Each row is a point on a landscape with many valleys, with its height.
From any point a ball rolls to the lowest of the 2 points nearest to it. It stops when none of these is lower. Distance is the straight distance between rows; heights are no part of it.
Z_195 h=480: [115 136  78 108 132 110 147 136 106 128  71 141 174  70 124 154 131 110
  95 131 155 115 136 123 210  91 145 143 164 131 183]
Z_441 h=332: [125 155 155  87 141 114 134 135 106  86 142 146 158  93  87  99  91 119
  78 116 106 116 114 135 122  60 117 164 163 120 153]
Z_684 h=679: [176 128 167 150 121 185 146 151 171 151 154 118 116 187 127 115  66 125
 128 132  84 125 100  96  66 149 119 108 126 107  70]
Z_865 h=539: [132 123 142 154 120  65 125 119 113 103 144  88 222 100  82 105 164 181
 122  94  86 130  96 138  82 175 101 115 120 164 137]
Z_24 h=159: [158 181 112 160 108  76 121 141 106  99 148 160 168 111 142 137 134 140
 123  67 216 128 141 109  88 175 104 137 121 127 113]
Z_221 h=304: [127  85 172 118  88 150  95  89 126 131 146 101 103 125 114  86  88 135
 167 125  88 126 135 158  90 108  97 169  97 105 115]
Z_401 h=510: [171 134 149 112 112  48  99  93 154 109 153 105 190  82 126 114 131 159
 131 139 106 153  80 160  89 184 100  86  96 172 142]
Z_673 h=429: [ 78  73 139 153 144 200 160 143 110 175 118 119  73 203 110 149 127 105
 152 172 120 158 167  95 173  82 126 133 153 126 120]
Z_716 h=168: [ 48  98 123 170 128 129 174  95 124 137 148 100 150 133  70 114 181 118
 172 160  36 151 109 120 116 109 174 110 149 138 110]
Z_934 h=572: [ 78 144 135 117 155 136 174  97 127 114 140 164 108 164 121 179 150  87
 165 173  89 166 148  81 155  66 126 134 168 140 128]
Z_295 h=124: [ 49 105 107 152 113 111 156 114  87 167 125 102 121 119  89 132 191 142
 167 146 101 151 162 136 160 111 181 146 141 126 122]
Z_972 h=178: [123 107 151 125 138 129  71 110 175 148 120 126  64 114 178 118 144 128
 150 121 134 122 139 161 130 184 147 105  75 131 108]
Z_650 h=177: [164 143  70 128 142 102 102 136 120 117 119 147 177  95 153 145 155 147
 138  97 184 118 104 119 108 163 113 109 103 154 145]
Z_816 h=686: [166 152 195 134 138 180 164 166 156 147 155 151 104 203 137 102  68 117
  94 160  68 126 104  90  84 119 107 129 153  87  71]
Z_279 h=291: [148 116 131 101 120 148 168 127 134 137 109 127 106 147  94 155 109 109
  75 163 162 161 150 129 179  31 116 193 164 161 194]
Z_909 h=368: [ 90 161  96 119 192 143 158 116 156 133 114 154 125 153 139 180 165  77
 146 161  87 127 127 101 177 140 165  79 157 156 126]
Z_310 h=500: [ 53  68 142 162 142 179 130  77 121 140 137 131  73 182 104 152 117  89
 212 170  63 167 151 102 131  97 153 120 132 143 105]
Z_626 h=69: [ 80 142 118 180 131 105 137  82 104 131 120 132 141 104 121 164 198 135
 179  97 116 125 162 114 128 158 140 124 128 138 118]
Z_3 h=185: [150 135 168  74  98 132 120 100 129 143 139 143  78 113 114 125  64 111
  96 192 126 174 155 147 177  51 150 179 133 122 142]
Z_438 h=193: [152 164 118 139 115 101 106 145  86  79 122 167 162  76 145 112 121 144
  73  80 203 107 119 127 111 144 114 146 124 131 153]
Z_795 h=573: [122 103  86 160 172 180 151 170 113 146 102 115 129 160 152 154 171 154
 139  97 141 104 131 117 138 146 115 124 141 130 126]
Z_455 h=447: [ 89  97 100 138 129 147 119  89 108 138 112 113 119 119 123 150 163 144
 186  96 138 116 154 137 124 116  93 148 116 136 137]
Z_442 h=148: [125 156  91 155 139  97 117 135 103 117 117 133 183  92 138 153 174 166
 135  79 159 107 125 117 119 174 115 129 130 149 137]
Z_834 h=103: [ 71 127 119 148 124 133 149 128 101 139 133 122 106 120 118 122 166 145
 145 130 117 124 159 122 154 120 137 144 146 128 123]
Z_759 h=167: [177  91 167 145  62  57 127 110 188 106 148  52 166 145 121 148  87 164
 155 126 115 175  95 138  75 195 117  44 105 175 141]
Z_440 h=286: [192 139 153  93 102 142  89 129 138 109 130 165  97 118 150  85  76 138
 108 125 186 122 102 159  66 119  98 150  80  82 113]
Z_369 h=191: [103 154 109 149 122  83 114 131  82 123 100 143 184  54 121 113 166 158
  80  94 154  95 136 136 150 144 145 138 133 140 165]
Z_669 h=153: [ 94  90 154 148 132 126  85 102 158 143 144 120  41 123 158 135 154 101
 177 123 121 125 174 141 145 177 163  90  90 135  91]
Z_169 h=230: [ 62 103 163 156  77 108  99 120 108 153 145  94  96  96 114  77 150 140
 142 139 112 130 160 155 157 159 151 132 110 106 111]
Z_736 h=166: [ 84 130 118 144 119  93 125 122  88 137 113 125 159  63  86 104 176 170
 117 105 124 115 137 146 153 125 146 157 133 127 162]
Z_219 h=401: [101 119 107 154 166 182 154 129 135 141 121 128  95 172 144 163 154 109
 176 130 120 128 146 100 131 120 125 113 135 130 108]
Z_78 h=638: [143 167 147  97 158 160 167 142 153 135 131 156 132 162 124 133 101  95
 108 164 106 125 121 106 141  76 103 129 154 114 124]
Z_254 h=560: [154 126  91 154 138 175 138 182 109 129 111 135 118 161 157 141 146 141
 125  90 192  96 131 108 118 131  92 138 139 112 128]
Z_178 h=698: [141 155 190 119 113 157 113 137 163 161 139 138  73 148 171  96  72 127
  82 158  56 121 122 138 123 158 161 126 107  80  87]
Z_68 h=96: [ 85 135 124 206 135 117 151 112  98 123  94 137 181 121 108 181 205 152
 176  83 115 114 159  88 116 148 128 157 159 134 120]
Z_547 h=611: [144 153  58 131 163  98 134 108 161 121 120 138 165 119 147 187 165 104
 175 104 127 130 115 104 117 185 147  75 112 170 110]
Z_430 h=145: [131 134 120 187 126 112 145 133 105 102 132 130 171 143 118 160 160 144
 178  59 143 131 154  89  82 146  93 144 144 140  98]
Z_444 h=599: [130 132 163  79 159 166 153  80 165 164 117 139  91 177 119 124  91 112
 134 195  48 157 114 118 137  62 130 147 126 119 118]
Z_807 h=308: [126 135 114 177 139 126 146 185 100 120 148  99 186 140 124 117 154 166
 110  80 130 111 130 108 109 181 115 124 153 143 107]
Z_55 h=254: [167 116 169 100 102 120  79 103 151 119 142 119 122 107 143  85  93 149
 134 127 126 132  92 164  77 142  96 139  76 113 118]
Z_331 h=173: [149 159 132 158 122  91 146 127 123  84 173 132 169 137 105 145 137 126
 180  84 133 135 135  99  67 140  96 129 137 128  87]
Z_931 h=242: [ 65 128 128 131  98  95 116 141 105 170 128 115 100  87 111  85 161 145
 111 139 138 134 148 155 178 144 199 135 118 102 127]
Z_680 h=132: [194  84 177 146  72  79 106 128 171 112 139  60 171 126 131 118 113 180
 117 151 109 154  72 152  79 209 121  60 110 166 150]
Z_188 h=298: [ 98 118 167 103  97  89  77  89 133 131 137 108 126  71 107  65 127 155
 119 151  99 142 114 180 132 136 142 138  87 123 133]
Z_385 h=197: [125 107 180 138 100 117  52 131 159 137 127 114  76 103 179  89 119 140
 110 131 145 130 127 172 121 195 136 110  64 113  96]
Z_763 h=641: [171 143  78 133 163 144 139 155 166 140 135 132 110 169 161 160 135 112
 163 105 157 122 123 110  98 182 127  86 103 134  92]
Z_700 h=317: [201 112 133  84 120 150  89 146 125 107 118 145 128 129 137  78  87 160
 106 118 149 108  85 161  56  92  76 161 102 101 147]
Z_316 h=439: [146 191 116 133 137  98 181 144 123  92 121 180 168 116 130 187 137  81
 122  96 172 115 141  89 138  87 109 145 177 134 150]
Z_332 h=89: [ 99 102 151 116 112 144 117 108 140 160 138  93  94 129 110  82 120 149
 126 167  64 131 118 163 139 129 160 138 113 104 110]
Z_170 h=475: [134 168 144  95 125 149 121 141 144 142 135 166  54 135 172 132  89 100
  92 146 173 115 153 123 172 103 140 132 127  92 128]
Z_162 h=190: [162 127 115  45 123 137  91  87 150 141  92 158 108  86 145 129  71 110
 125 157 140 131 119 155 153  65 128 146  97 110 163]
Z_203 h=216: [133 144 168 115 105 117  69 131 135 109 140 140 107 100 174  71  92 152
  89 136 144 123 115 163 114 175 126 125  80  97  97]
Z_659 h=255: [ 69 129 122 149 102 113 135 160  66 152 133 115 111 104 117  84 160 155
  78 132 144 122 153 145 174 117 173 162 150  98 148]
Z_966 h=285: [104  70 143 147  84 155 117 147  80 144 126  95  80 111 114  86 107 164
 107 130 160 136 163 156 161  89 129 195 140 104 149]
Z_128 h=257: [133 149 136 110 119 105 141 169  77  67 127 168 157 109 112 110 101 131
  40  69 181 100 111 144 103  92 111 178 173 135 168]
Z_329 h=625: [160 154  76 137 159 108 133 119 182 122 141 133 127 152 158 189 141  91
 179 103 143 147 124 105  95 192 164  57 114 159  83]
Z_53 h=527: [135 187 160 111 116 108 172 145 135 108 140 180 122 160 124 171 133  41
  72 154 154 137 172  56 195  64 110 128 176 142 140]
Z_431 h=260: [151 185 126 139 159 139 168 192 108 116 144 154 143 171 154 141 119 119
  84 110 168 113 126  94 120 143 107 124 174 116 103]
Z_19 h=234: [164 111 169 123  99 112  61 128 133 114 143 107 136 113 153  76 106 167
 111 132 156 141  91 166  85 190  94 120  72 123 114]
Z_705 h=205: [155 172 130 150 105  49 124 113 150  94 179 133 162 131 119 139 123 122
 175  88 169 157 140 119  72 168  96 119  97 130  93]
Z_434 h=725: [206 101  97 128 114 138 110 142 163 137 135  87 157 147 152 121 129 160
 113 143  99 117  75 136  86 197 140  74 112 157 124]
Z_960 h=217: [ 78 105 168 142  91  93  66 103 135 148 131 110  78  73 144  93 145 144
 132 132 133 135 159 173 141 179 147 114  77 119 112]
Z_808 h=192: [177 202  92 132 121  72 141 175 111  79 154 176 175 134 138 124  94 115
 106  85 203 126 133 104  97 169 127 124 130 114 103]
Z_72 h=297: [140 143 144  76 134 119 118 159  97  79 128 152 165 107  96  84  87 140
  37  97 141 105 104 146 111  83 116 169 165 120 175]
Z_919 h=278: [131 103 161  95 106 116  91  77 133 118 138 104 131 101 114  81 114 153
 140 140  81 132 100 175  98 113 105 141  89 114 134]
Z_85 h=142: [ 32  72 111 181 134 142 154 126 102 179 121  93 107 156  91 139 185 114
 180 164  93 157 158 115 158 123 196 106 142 129 112]
Z_493 h=669: [195 130 124 131 131 168 131 150 177 159 135 133 101 188 161 129  79 119
 141 131 119 116  97 111  70 159 124 103 108 105  85]
Z_395 h=384: [ 94 139  96 127 197 168 162 105 148 143 107 139 106 172 145 184 158  85
 155 161 118 136 142 106 160 103 133 107 139 146 131]
Z_122 h=302: [ 98 101 143 155  87 120  93  87 110 118 137 126  91  90 144 118 140 137
 168  86 172 125 165 142 115 121  99 168 100 128 133]
Z_482 h=493: [104 159 108 112 129 111 131 138 105 118 108 151 140  80 144 135 116  97
  76 130 159 107 141 116 203 105 149 139 150 126 160]
Z_208 h=130: [136 172 132 150 109  63  99 101 122  96 147 141 167  84 136 137 150 143
 148  76 169 135 136 126  91 169  99 134  98 137 123]
Z_812 h=187: [107  87 176 146 112 198 120 138 134 176 130 122  62 174 139 114  90 113
 156 155  85 134 157 115 139 113 140 135 123  97  96]
Z_326 h=455: [193  98 127 120 119  96 107 145 128 100 144  92 200 154  96  99 107 173
 143  93 134 140  90 140  32 139  79 125 115 158 130]
Z_487 h=118: [ 95  98 128 134 116 131 119 131 105 149 124  86 135 115  95  76 154 172
 118 148  90 127 125 163 137 119 144 150 123 118 142]
Z_877 h=526: [114 129  76 138 143 137 157 128 103 127  90 139 138 104 135 170 167 145
 131 106 171  99 133 123 153 100 122 148 136 143 171]
Z_655 h=709: [173 114 154 169 106 159 107 163 172 149 147  93  99 171 162 108  95 147
  87 121 113 108 110 121 104 231 162  74 109 114  77]
Z_575 h=468: [ 98 146  94 131 144 100 158 126  98 128  93 144 192  76 104 165 169 122
 114 116 121 106 144 113 189  93 150 157 172 138 175]
Z_978 h=349: [182 104 132 101 132 148 110 156 115 109 137 113 151 140 122  79 104 169
 102 110 123 111  83 147  64 131  90 146 128 122 123]
Z_422 h=240: [164 138 155 136 106  85  93 118 183 116 169 114 100 133 156 121 103 108
 163 108 146 148 125 147  79 201 109  80  78 122  77]
Z_569 h=333: [120 160  99 127 147 116 127 149 138 139 136 120 154 107 151 123 160 135
 105 141 105 102 107 129 156 192 167  80 129 131 112]
Z_174 h=126: [103  99 179 164  83 108 106 121 136 139 150  83 123 112 123  87 136 140
 129 129  91 124 118 158 118 199 120  97 105 126 113]
Z_568 h=119: [117 166 125 185 125 101 146 124  98 106 116 146 168 107 117 165 182 148
 144  70 145 103 152  93 105 152 114 157 160 134 120]
Z_426 h=315: [111 116 139 112  98  90  73  87 116 127 125 114 126  45 119  89 139 157
 129 128 152 140 129 178 141 127 124 141  83 131 156]
Z_981 h=156: [ 17  98 130 203 126 114 158  93 107 147 134 112 132 143  84 141 190 108
 192 151  59 149 143 103 133 128 174 110 147 143 103]
Z_730 h=524: [172 125 129 143 125  46 113 123 128 110 140  85 223 110 116 116 146 189
 118 116 117 151  83 138  84 196 111  90 115 189 152]
Z_529 h=125: [ 86 156 108 115 139 119 141 112 121 122 123 132 132 103 122 145 156 112
 136 141 110 121 153 121 171 112 151 125 146 124 135]
Z_789 h=473: [ 73  83  88 120 150 139 132  69 105 148  99 104  82 131 118 153 151 122
 199 139 112 153 165 152 146 103 154 137 112 150 144]
Z_165 h=154: [148 127 147  69 109 154 103  97 145 150 114 143  63 113 141 116  74 125
 115 164 141 149 141 148 157  61 136 182 109  97 142]
Z_976 h=155: [109 153 113  87 155 135 139 128 135 156 114 131 128 121 123 130 119 114
 105 178  99 131 130 136 196  99 172 133 134 116 137]
Z_451 h=613: [141 126 129  97 173 188 148  99 174 157 103 136  97 176 140 139 103 114
 157 168  88 132 105 130 112  86 119 129 122 116 121]
Z_844 h=206: [121 121 176 138 110 190 134 154 114 150 145 142  64 179 132 120  98 104
 149 133 123 122 169  95 136  75 103 151 146  98 102]
Z_138 h=425: [177 150 129 128 117  63 120 144 121  78 158 111 203 139  81 106 100 158
 116  71 148 140 104 125  35 143  85 144 122 140 123]
Z_824 h=467: [102  99  76 116 154 148 139  77 117 139  88 114 112 113 124 159 155 136
 171 125 129 132 145 143 155  82 132 152 126 148 161]
Z_267 h=477: [198 118 135 122 105  95 111 128 162 100 158  88 189 142 104 105 108 166
 129 123 100 143  69 136  55 166 104  98 112 161 120]
Z_937 h=207: [172 105 166 140  89  63 101 115 201 114 156  82 118 140 155 142  90 138
 165 120 129 162 104 150  76 209 125  57  83 157 109]
Z_770 h=504: [112 182 148 115 105 106 135 152 112 101 110 160 151  93 151 138  95  56
  67 137 152 118 165  89 208 104 137 113 182 110 151]
Z_888 h=314: [151 111 131 125 114 158 116 108 142 122 140 145  77 147 126 127  94 102
 185 105 157 122 144 144  83  86  81 143 103  93 120]
Z_397 h=225: [120 123 143 147 110 168 151 149 109 124 137 141  89 156 138 137 127 115
 150 107 156 114 166 101 128  88  93 159 154 112 126]
Z_528 h=227: [174 122  89  48 145 146  93  80 152 130  91 145 137  92 145 131 109 117
 155 140 122 122  92 157 114  87 119 122  83 135 165]
Z_40 h=459: [130 142 153  96 138 171 143 139 145 175 113 148  48 172 158 141  99 119
  87 180 143 137 162 121 182  92 132 154 130  94 127]
Z_783 h=692: [152 168 191 115 120 165 138 161 143 150 153 148  93 185 150  81  68 130
  75 163  62 120 112 114 120 139 133 133 138  84  88]
Z_749 h=289: [151 164  98 158 141 119 146 191  92 100 149 128 173 155 139 126 140 155
  90  78 179 113 128  98  98 171 114 125 158 128 105]
Z_205 h=263: [126 108 164 149 107  89  83 117 175 126 157 111  90 108 166 140 130 121
 172 102 151 151 151 155 101 219 112  86  76 138  97]
Z_120 h=512: [120 170 100 160 112 117 146 130  99 113  96 168 129  94 154 163 163 125
 106  86 200 101 144 114 172 120 135 159 147 148 166]
Z_39 h=549: [130 182 136 111 167 136 188 121 148 103 133 180 152 168 111 186 138  41
 134 161 137 135 149  65 156  59  96 108 160 135 139]
Z_616 h=226: [177 193 109 120 147 116 133 163 127 111 156 154 139 141 156 132 107 117
 111 104 174 115 120 107 117 166 122 101 134 116 102]
Z_227 h=538: [133 175 151 131 127 110 192 134 131  94 147 195 121 173 112 179 169  54
 121 139 148 142 153  59 157  53  88 147 176 132 137]
Z_914 h=374: [155 148 142 110 131 119 111 162 107  92 158 123 163 137 129  78 105 165
  73 101 133 113  94 142  85 157 112 130 131 123 116]
Z_475 h=134: [ 98  60 120 178 132 199 141 131 140 147 129  98 133 159 109 129 137 122
 159 142  68 112 109 120 120 150 138  97 142 132 111]
Z_572 h=390: [167 162  88 113 169 103 162 149 132  91 139 156 203 135 101 153 137 126
 127  82 142 124  96 101  80  94 102 139 164 138 141]
Z_435 h=218: [125 156 104 140 119  88  96 133  85  89  93 163 184  36 143 124 133 138
  69  89 204 103 115 135 143 142 144 130 123 141 174]
Z_104 h=169: [ 98  59 151 151 134 201 117 119 151 174 115 116  56 176 133 132  99  94
 167 154  63 132 145 135 136 145 172 111 108 119 101]
Z_22 h=176: [ 88  84 136 116 130 131  88  94 146 163 116 107  40 121 144 127 150 117
 164 145  98 147 168 163 159 152 189 122  97 129 107]
Z_754 h=431: [ 85  57 112 164 125 178 124 125  89 143 109  99 114 136 114 143 140 133
 191 102 139 111 165 126 142 107 106 152 122 135 130]
Z_713 h=626: [159 151 131  88 164 163 143 124 156 144 128 136 121 150 130 118 100 125
 122 155  94 119  90 126 117  99 110 125 125 115 125]
Z_321 h=543: [148 140  84 138 162 132 146 168  96 114 104 141 159 131 141 154 164 159
  94  84 188  91 119 115 135 129 110 140 150 133 151]
Z_50 h=359: [193 160  72  99 165  96 140 176 125  92 126 142 226 136 109 132 114 142
 107 103 155 120  89 109  77 130 114 117 145 143 141]
Z_555 h=357: [106 153  72 130 186 141 157 131 165 137 121 127 147 137 137 160 170  96
 126 152  85 118  97 108 157 166 186  56 150 157 116]
Z_776 h=713: [177  89 130 165  98 141 114 157 173 143 137  79 128 159 156 123 128 168
  73 142 107 114  95 130 112 242 175  48 119 128 103]
Z_150 h=279: [129  74 144 117 131 174 159 128 113 149 118 109  82 165  91 142 106 135
 117 149 143 157 152 130 154  31 102 202 164 141 168]
Z_852 h=600: [127 139  69 138 188 141 155 123 135 129 133 141 149 144 143 171 172 123
 163 115 127 120 116 108 123 161 135  94 137 155 115]
Z_995 h=397: [162 155 136 110 133  79 108 162  88  76 145 130 192 122 108  91 114 167
  78  70 161 123 100 135  60 149 100 143 147 135 133]
Z_933 h=309: [159 120 147 109 103 157 104 117 131 123 138 146  87 126 140  96  85 129
 137 101 174 115 122 154  89  96  87 161  90  88 128]
Z_848 h=322: [108 133 104 163 137 131 152 170 116 137 134 101 162 135 125 117 172 158
 100 126 102 105 100 117 131 187 150  90 144 138 108]
Z_125 h=303: [ 98  90 154 146  64 141  99 111  92 121 128 105  89  99 117  95 112 154
 141 104 162 117 161 151 131 106 105 174 113 120 145]
Z_768 h=488: [128 185 149 124 111 112 145 152 125 111 140 189  76 120 171 143 117  73
  96 127 179 111 167 101 182  98 132 137 149 118 137]
Z_112 h=294: [151 101  95 122 145 141 121 145 121 129 112  94 165 130 123 107 151 168
 124 125 104 104  85 148 102 145 107 112 116 147 144]
Z_737 h=283: [104 118 156 155 109 108  87 109 131 127 148 120 100  98 152 126 150 129
 173  89 162 125 154 144 115 175  98 116  89 129 112]
Z_674 h=143: [ 78 116 102 121 130 103 128 114 101 156 121 105 153  84  90 103 175 146
 132 151 101 126 116 152 150 108 163 136 130 123 151]
Z_923 h=323: [181 131  88 102 165 135 136 169 125 116 122 120 193 143 120 119 130 169
 108 116 107 110  67 122  85 132 114 116 141 155 131]
Z_374 h=98: [103 153 136 179 117  66 112  88 113 126 134 125 161  90 122 156 184 143
 166  81 137 132 152 126 113 186 110 122 111 144 119]
Z_748 h=444: [107  96  89 101 139 137 125 132 124 179  87 119  73 126 131 149 136 150
 122 171 148 149 163 158 193 110 179 150 126 112 155]
Z_349 h=245: [110 116 149 107 134 163 154 118 117 145 132 125  96 154  97 126 114 129
 133 161  99 150 154 118 141  40 110 175 157 113 136]
Z_365 h=396: [134 133 107 116 148 131 123 178  82 112 125 129 156 124 136  93 129 173
  63 115 146  97  98 134 120 146 127 140 144 117 147]
Z_902 h=580: [ 89 141 128  93 181 142 164  75 142 127 131 145 126 162  96 160 132  80
 156 204  71 168 128 102 160  54 142 116 157 142 133]
Z_340 h=496: [163 131 151 135 100  58 110 110 149 105 167  95 187 124 118 120 118 152
 161 108 130 158 101 148  64 177  85 100  93 158 116]
Z_835 h=416: [ 91  75 129 148 137 207 137 127 114 151 118 119  88 171 121 147 121 117
 186 129 119 129 157 118 146 114 117 135 127 131 112]
Z_375 h=561: [114 185 133 109 168 129 164 114 147 109 151 186 117 154 140 188 144  55
 158 157 109 146 141  82 145  89 127  92 155 128 109]
Z_556 h=501: [135 178 116 134 120 121 141 154 119 106 129 181 112 107 172 150 131  99
  95  99 208 108 138 116 157 125 130 138 139 119 149]
Z_606 h=430: [116 112  94 102 132 141 133 154 108 160  91 124  98 110 136 116 128 152
  83 158 166 128 137 150 192 101 162 163 130 116 159]
Z_251 h=215: [127 153 159  75 121 126 134 103 127 123 142 142 110 119 100 121  93 114
 108 174  96 146 138 133 168  47 127 172 149 112 142]
Z_946 h=325: [122  88 201 140  82 140  77 115 118 114 157 105 113 110 113  79  84 133
 154 105 129 124 141 152  89 139  74 150  91 100 104]
Z_143 h=256: [129 148 127 129 121 123 149  98 123  91 147 166 119 124 118 164 143  97
 174 105 138 128 144 116 104  72  97 162 140 125 133]
Z_243 h=719: [172 109 108 166 102 131 128 153 163 123 144  84 153 161 141 128 119 161
 109 121 116 126  96 114  93 213 139  67 131 152  97]
Z_215 h=204: [142 112  94  56 148 144 104 118 141 158  64 127 153  86 137 116 103 124
 106 188 101 127 108 156 192  96 165 119 104 114 165]
Z_80 h=414: [116 125 102 121 136 136 114 164  96 143 108 120 124  99 143  97 152 159
  79 140 154  99 120 153 167 145 146 134 123 120 146]
Z_866 h=151: [ 74  49 130 172 132 198 136 116 140 156 118  98  92 171 100 137 125  85
 183 145  72 128 132 122 141 142 164  90 117 138 107]
Z_117 h=113: [112  81 139 139 123 175 143 112 144 157 134  89 118 146 101  97 123 127
 150 167  45 120  98 143 118 126 147 121 122 123 114]
Z_559 h=443: [116 110 144 122 143 183 158 138 125 174 115 127  41 188 132 162 133 116
 123 172 144 157 180 112 189  84 128 158 153 120 131]
Z_149 h=198: [ 84 113 131 113 117  98  70  98 140 156 126 122  63  71 138 107 146 133
 137 141 132 145 171 162 168 147 183 137  88 112 123]
Z_379 h=586: [142 137  70 131 196 176 172 172 143 137 112 128 149 180 141 163 163 136
 131 126 135 106 110  96 141 137 115 100 154 137 124]
Z_309 h=417: [167 179 102 129 140  81 180 151 128  67 135 190 185 126  91 178 134  91
 137  74 171 115 121 104  84  80  99 159 166 120 142]
Z_882 h=331: [142 136 127 105 124  83  61  97 137 119 125 140 143  60 149 111 142 140
 124 131 153 126 113 166 125 158 119 108  72 135 141]
Z_715 h=284: [159 134 110 135 127 135 150 120 129 102 147 157 107 133 117 146 125 107
 191  88 170 129 142 124  70  91  78 145 121 115 119]
Z_61 h=516: [141 180 173 108  88  94 157 150 118 105 129 179 122 130 137 127  78  37
  58 156 161 131 163  76 196  65 113 141 183 127 147]
Z_767 h=212: [148 123 138  68 128 132 142 121 136 128  94 125 150 107 102 133  69  87
  75 170 131 147 130 133 195  37 128 164 165 127 181]
Z_657 h=454: [110 177 118 134 139 104 168 134 111  90 118 163 176 103 125 172 158  87
 119 125 129 108 151  87 171  80 130 141 184 139 154]
Z_307 h=703: [163 124 183 148  91 155 102 156 163 145 146 128  90 163 175  92  71 132
  74 141  88 116 105 141  99 205 147 101  95  87  79]
Z_753 h=656: [180 136 108 109 163 162 121 135 190 152 124 146  86 169 173 148 112  97
 158 124 126 117 106 125  95 168 143  83 103 120 100]
Z_387 h=220: [137 164 141 136 110  97 136 157  78  69 139 177 156 114 127 119 121 136
  79  50 195 111 128 128  86 124 108 165 156 118 136]
Z_998 h=269: [ 97 111 139 142  99 153 128 169  79 143 125 116  91 134 126  82 126 172
  79 129 154 120 147 143 172 113 136 169 151  96 150]
Z_825 h=229: [161 101  99  59 150 148 100 125 134 146  65 122 139 112 142 105 109 159
 100 171 115 106  92 157 154  93 137 144 104 124 178]
Z_949 h=489: [ 68  68 111 132 153 158 131  71 116 160 111 100  72 165 107 150 139  95
 196 182  80 169 152 141 140 101 172 129 122 143 119]
Z_91 h=265: [163  98 101  79 163 158 125 135 120 130 101 117 158 124 117 104 138 168
 118 145 103 104  75 149 110  95 108 134 125 140 169]
Z_468 h=344: [117 157  79 112 158 114 132 141 151 142 119 123 182  87 138 138 151  92
 111 150  81 104 103 121 172 179 180  56 143 144 130]
Z_661 h=253: [131 133 120 102 114 111 159 118 118 114  99 147 140 101 103 164 105  83
  96 138 153 148 141 120 194  39 125 180 177 168 188]
Z_210 h=589: [114 141 138  83 169 142 151  73 169 137 127 135 116 147 115 139 101  81
 147 192  41 161 106 124 150  80 160 107 133 136 123]
Z_504 h=179: [134 126 109  62 148 141 138 124 143 154  75 123 150 117 108 142  87 103
  91 195 110 140 126 144 203  71 160 141 143 113 166]
Z_582 h=456: [ 90  70  99 121 131 152 135 108 102 181 104 107  68 139 115 152 152 130
 160 162 133 169 177 145 179 106 171 148 132 120 132]
Z_775 h=102: [151  93 179 168  81 103 113 130 145 125 161  66 161 122 119 103 110 164
 123 123  94 138 101 155  88 212 113  75 106 150 111]
Z_712 h=152: [ 68  81 127 180 147 174 163 111 131 124 146  97 145 162  85 128 150 121
 166 152  55 144 108 106 117 108 138 111 154 143 106]

For each start below, name the point where the ball stops.
Z_865 -> Z_440
Z_763 -> Z_626
Z_949 -> Z_626
Z_243 -> Z_626
Z_555 -> Z_626

Call two points neighbours if one is among the 2 nearest of the other. Go from one point of each pair to the other, from neighbour to neighbour, staying as low as possible. Name the highest point that can't be avoided.
Z_440 / Z_438 -> Z_888
Z_332 / Z_626 -> Z_789
Z_165 / Z_475 -> Z_825
Z_775 / Z_669 -> Z_169
Z_438 / Z_332 -> Z_435
Z_834 / Z_475 -> Z_716
